Each row is a point on a landscape with many valleys, with its height.
From any point a ball rolls to the lowest of the 2 points nearest to it. It stops when none of these is lower. Distance is the straight distance between rows; heights are no part of it.
sim: [-29,-244,-178,74,-73,96,203,-63,71,-121,88,181,122,201,29,92,139,-64,105,271,107,107,15,-19,-27,104]  h=34.3
nogo: [8,335,-7,136,40,103,-178,171,246,58,-263,208,-35,183,210,27,-271,196,-153,-52,-212,83,235,-170,295,262]  h=29.1
puso: [-81,-128,-162,23,-375,-83,-43,-41,53,-154,-117,63,-261,-38,129,188,136,-49,7,138,88,4,-46,538,-73,-95]  h=57.8
nizi: [-74,-210,-188,65,-192,83,-111,-76,238,-182,48,106,-330,34,172,224,177,-57,-197,-148,-9,-195,-125,469,-44,-63]  h=62.9
tasi: [-58,-190,25,99,12,-5,16,-45,-255,-45,55,-106,149,-21,-205,62,-3,-103,35,-174,167,52,57,153,-191,-100]  h=45.6
duge: [53,-212,91,48,282,-189,-151,-239,-86,237,-112,-105,121,309,-106,16,17,58,-267,-430,237,-101,-49,-51,-25,-240]  h=38.1
Mege: [-41,195,38,-44,-68,-142,-62,134,-80,50,-56,-55,-340,-165,64,-107,-281,-43,119,134,-365,33,-7,153,-293,81]  h=45.4
disus: [64,104,-27,-3,303,142,-117,71,-151,56,-17,-184,223,177,22,-239,-148,84,148,76,153,59,3,-699,-101,151]  h=27.3
sib: [-89,-46,35,45,-82,-44,77,-90,-76,-81,-79,137,108,-41,-32,221,-31,115,59,-78,72,258,152,181,-46,-74]  h=41.8
Teba: [186,-77,234,178,83,-7,-103,-77,-123,-118,-273,-92,43,9,24,103,-284,274,-1,-244,50,3,178,-248,155,121]  h=11.5
duzo: [117,296,81,50,-118,-11,-27,-80,-64,121,-33,-38,-85,-113,-175,-348,-284,121,395,169,-175,166,-155,-73,-213,41]  h=40.6
lekog: [36,-7,16,103,-127,-242,58,-229,193,-46,-83,121,-173,221,33,-131,-118,121,127,127,87,-83,-257,112,-49,-347]  h=28.6
toba: [94,-22,9,-2,-204,177,308,-223,-200,6,-11,-77,225,-164,-40,-5,170,-25,154,87,3,29,45,-109,495,-151]  h=74.8
salab: [-70,-110,-177,-84,-182,37,67,413,5,-118,79,10,-357,-162,173,276,37,-146,-50,80,-107,149,72,270,-144,313]  h=60.4
vipin: [211,-1,81,307,-162,115,73,-186,134,-110,185,-106,-1,59,18,115,-91,-81,-53,198,126,-273,65,146,127,-32]  h=72.1
rezor: [95,34,-103,-108,-124,182,-113,309,362,-72,89,63,-232,-257,118,220,-7,8,-105,-318,-110,66,44,98,94,260]  h=56.0
tafor: [-209,122,-113,152,49,-256,-2,-132,101,9,-118,156,-112,80,-5,-7,-244,-157,77,106,116,-64,-91,59,-54,-271]  h=35.1
Mirov: [-79,-31,72,45,-215,76,-4,-83,-160,210,166,-113,131,-307,-135,104,220,191,32,65,-84,307,28,301,-106,57]  h=59.1
logi: [47,288,45,48,-74,-158,-230,-90,136,61,-107,-65,-51,-56,-111,-334,-194,12,146,118,48,34,-248,77,-231,-23]  h=37.6
bapi: [0,149,-59,219,2,-130,100,-137,127,-31,-242,112,-103,-56,64,-70,-443,-132,300,120,-152,68,56,71,131,-184]  h=40.9
sozi: [-47,113,45,-227,191,-147,228,131,-34,-80,103,147,-77,-37,173,45,-3,-198,-176,-96,-198,-154,85,-123,31,-30]  h=44.8
dadu: [16,60,-79,160,-174,201,-251,160,339,164,33,-16,-128,-215,132,103,85,129,-41,-261,113,98,-16,291,-137,174]  h=53.8
por: [3,-36,-100,-81,147,151,-77,-6,-8,-160,-162,80,384,131,34,47,-30,-5,34,96,225,-139,134,-231,202,159]  h=15.1
Luva: [-174,-288,-101,108,-111,-58,149,-30,-73,-164,259,72,321,210,-212,80,310,-91,188,356,109,279,-70,24,-218,-80]  h=41.7
pil: [100,8,20,-2,229,-140,-62,-136,21,390,72,-124,-51,136,73,-76,-9,7,-241,-383,138,-90,-42,-173,-187,-207]  h=47.1
guki: [207,312,316,-22,-138,-104,-123,280,-28,60,-70,90,-192,-33,28,-218,-253,19,329,37,-184,165,-9,99,-268,64]  h=42.8
veduv: [181,5,64,-79,283,80,120,-34,29,147,121,-208,284,-46,38,-188,56,-213,-125,-202,285,-210,260,-198,252,-76]  h=62.8
Vori: [-37,233,17,3,-122,-83,90,110,-20,-39,-68,112,-40,-184,-147,-181,-148,-25,128,418,-355,136,101,15,114,-5]  h=46.9
Pagot: [-65,86,88,65,-145,-109,-190,185,-37,44,19,-50,-179,-97,44,145,-5,32,54,-25,-121,149,-21,357,-319,-6]  h=48.8
ravu: [-79,92,10,-127,203,25,223,167,2,-131,-205,218,309,50,115,-6,13,-61,55,15,69,108,308,-117,44,196]  h=22.1
Goge: [301,7,139,80,278,-150,90,122,226,-10,60,22,-131,5,208,184,-126,-119,-158,-338,241,-43,135,-114,-73,66]  h=25.4
Baga: [80,-13,3,-109,50,248,255,-72,49,202,323,-163,249,-113,-48,-288,236,-231,55,-118,15,-75,81,-283,389,-115]  h=68.3
paga: [4,-294,-76,-6,-195,120,50,-120,-86,122,469,-2,292,119,-450,75,458,-183,33,255,119,203,3,152,-117,-67]  h=49.6
San: [-213,6,-51,-207,16,125,-76,13,-192,14,-242,48,33,-122,11,-37,-37,168,-105,16,-124,-18,-10,6,-82,75]  h=12.3
labu: [-85,307,-109,-72,153,16,-114,226,126,-53,-191,233,88,35,113,63,-187,-12,17,10,-46,195,227,-147,131,204]  h=26.6
ged: [19,-47,133,-66,277,63,13,84,65,91,182,-14,-61,386,220,-108,185,233,-163,12,-25,-204,-195,-509,-46,156]  h=36.3
lol: [-211,-271,-227,16,54,20,26,-130,-322,150,359,-21,207,49,-195,199,189,-130,-122,77,-77,-2,-110,218,-207,-188]  h=48.5
tiz: [-124,-114,94,-307,166,-174,408,104,-125,98,99,4,98,-85,78,-90,265,-158,-172,-157,-26,-5,37,-89,97,-140]  h=50.4
Zem: [32,-53,-37,-100,97,108,-333,91,31,-157,-88,123,19,46,-108,24,89,-97,-55,-82,-297,-87,-147,-48,-245,241]  h=63.7
teke: [168,8,132,115,249,-29,22,84,-70,-55,209,-131,49,62,-1,134,-235,-126,-66,-220,200,-226,259,-170,29,162]  h=17.0
senak: [75,-116,-225,-239,-208,141,-85,412,272,-315,72,113,-346,-267,89,273,92,-288,57,-94,-133,39,65,188,33,403]  h=58.0
dad: [160,-68,-89,169,-207,-1,56,-144,171,-180,5,4,-304,129,89,92,69,-119,-193,10,71,-312,-175,189,10,-81]  h=68.0
favup: [3,308,-144,176,-188,-30,-46,31,108,-86,-171,134,-214,33,-76,-239,-322,-92,308,416,-266,99,-19,82,2,-57]  h=44.5
Gimor: [162,-68,154,239,263,18,-361,-110,-51,124,-231,-96,140,176,-80,163,-104,329,-77,-235,137,78,21,-239,151,130]  h=18.9
linol: [67,-107,89,170,-160,130,11,43,60,112,372,3,146,26,-272,101,273,29,-32,161,-35,207,64,169,-236,49]  h=55.2
nibev: [166,17,120,89,121,-45,56,-41,41,-23,-121,-55,-192,-164,176,115,-219,81,-63,-386,-45,11,51,-145,125,73]  h=19.9
muper: [-101,-108,-98,57,-45,96,-169,-71,135,-36,-60,122,58,165,7,98,284,38,-87,-168,-50,8,-123,-20,-186,49]  h=60.6
sef: [-111,143,54,173,-112,62,-274,159,156,43,16,-73,-201,-237,-16,214,-150,171,29,-173,190,138,101,460,-131,-89]  h=51.5
teg: [21,16,-23,-132,-87,208,-94,16,-83,-162,6,-118,-163,12,16,-25,132,-37,-19,32,-250,-405,-121,15,81,14]  h=69.3
Topur: [63,168,69,-201,-5,-14,-25,-208,60,21,-280,-34,85,-39,121,-198,-21,70,-130,-74,164,-58,-80,-101,115,-161]  h=13.2
gog: [-154,-7,-17,-207,162,-46,48,227,-28,-81,83,171,-168,315,192,34,132,41,-188,39,-279,-261,-103,-300,-33,64]  h=40.4
latu: [-140,-116,82,-131,153,-166,-28,209,-113,116,171,-99,-38,-276,-167,134,26,-275,-207,-213,63,111,249,254,-249,2]  h=19.1
nik: [-116,-119,-316,8,-103,35,81,-207,64,39,-12,117,-9,248,67,-77,-11,210,146,320,35,132,-270,-105,-33,57]  h=26.8
luki: [-140,50,-69,-85,-124,25,174,132,-21,-129,-19,80,109,-221,21,-31,134,-193,74,455,-203,194,147,136,165,72]  h=50.0
gazum: [-43,-45,69,-245,158,-111,360,39,-167,76,45,-264,223,-239,39,-231,28,-293,-40,-158,113,-102,239,-136,153,-172]  h=56.7
sanu: [-238,146,54,-94,-205,-147,322,-179,-30,3,-47,146,-216,133,86,-179,11,134,88,259,-312,69,-200,-73,48,-106]  h=13.8
moto: [-176,-183,-175,97,47,32,-105,-199,-20,-13,153,173,165,215,-344,182,236,-49,-103,32,-129,-27,-172,60,-66,-116]  h=56.2
muso: [121,16,70,71,116,-6,147,20,5,345,322,-164,-72,-9,-8,-1,-84,8,-102,-139,23,-78,-84,-194,-29,-80]  h=53.1
vozan: [153,16,126,9,319,14,120,244,-91,-11,300,-78,69,-186,-121,203,-122,-124,-46,-322,-58,24,252,-91,-36,169]  h=7.3
feli: [-59,-35,-217,-45,-231,-18,18,37,77,-170,-144,80,-77,-181,100,-101,55,-108,88,312,-1,132,85,396,47,41]  h=53.7
gebu: [-27,10,118,-107,144,-144,200,345,-94,-25,246,-95,-64,-293,-79,297,-154,-261,-28,-9,-83,14,265,262,-74,123]  h=5.1
modat: [-175,82,-153,-144,193,-29,24,40,-261,29,-139,-5,-100,-194,81,67,-289,-79,66,-141,-68,94,197,-57,-43,154]  h=22.3
lebo: [85,59,176,34,-18,-174,-199,-45,102,-94,-155,24,-69,259,-57,-263,-60,236,76,127,140,-10,-297,-162,-159,-126]  h=33.9
gadi: [-41,144,-15,179,227,83,-286,22,140,20,-179,219,-35,381,98,188,-128,274,-96,53,14,-23,21,-195,161,252]  h=31.5
Gofa: [67,-117,88,-235,-103,-31,219,-177,-14,-18,-173,-7,132,-34,123,-246,259,196,-139,-84,307,-43,-189,97,-3,-291]  h=25.3
Dor: [80,39,-31,37,-273,119,-487,-66,45,45,23,-197,48,-67,-248,-116,164,74,-52,-138,71,-37,-168,275,-172,-85]  h=65.5
Kek: [-155,-168,-59,-135,-117,-9,40,-153,6,-18,-190,92,246,-46,41,50,143,151,-104,-74,262,88,-25,288,-15,-187]  h=35.5
Nabir: [60,20,-81,-98,7,0,-348,53,8,-95,-248,-112,-209,21,114,-174,60,-48,-80,-166,-314,-236,-261,-73,-84,94]  h=66.4
tozez: [142,-123,-20,171,-101,-13,254,-92,-137,-363,-79,28,-114,-70,-10,76,-211,-114,210,185,-122,-113,35,25,162,-20]  h=78.7
rasof: [18,-8,141,83,269,-145,-427,-157,-69,153,-370,-180,65,159,82,36,-56,322,-219,-323,313,-46,-72,-159,35,-171]  h=27.2
Kavig: [28,-109,-103,270,-86,-77,136,-43,-184,-137,45,-80,-166,-50,-19,184,-95,-139,21,187,56,-166,83,315,155,25]  h=75.6
zino: [35,98,299,-5,-65,-7,-240,-78,-17,187,24,-114,160,-141,-251,-51,127,135,-73,-130,5,127,-6,242,-96,-9]  h=62.5
Barad: [-133,-22,39,-316,7,-63,115,-55,-125,-38,-203,-32,-15,-115,162,-142,-55,102,-2,132,-140,-46,-63,-147,230,-94]  h=1.1
gidob: [-43,46,-113,-6,159,202,-179,-143,-93,-12,-113,-37,234,158,-42,-240,-117,136,84,143,117,-174,-56,-454,229,138]  h=21.3
lun: [-119,14,36,55,-251,-46,167,-155,24,5,103,152,-121,263,-60,-89,87,339,29,357,-31,84,-303,-128,69,-96]  h=20.6
Foluz: [142,13,82,-80,248,70,-75,53,-28,227,193,-82,143,332,33,-280,45,192,2,116,227,-103,-160,-639,20,11]  h=32.2
nov: [-207,-239,-193,-35,13,-165,-24,2,-98,154,104,-75,144,-182,-168,211,203,-246,-24,-194,79,8,63,254,-208,-122]  h=34.5
zik: [165,-48,74,31,-148,162,368,-152,-41,-253,-74,-78,6,-49,54,-136,86,-100,206,253,31,-162,81,-131,290,15]  h=77.9
sives: [107,32,208,-74,-56,187,328,-145,-78,195,243,-222,201,-153,-129,-212,205,39,274,-24,1,-31,-52,-376,487,-266]  h=71.7

Where does a ball stop that starts at each point below?
Mirov: Barad
salab: lekog
Kavig: lekog
veduv: por
senak: lekog
luki: lekog
Zem: gebu
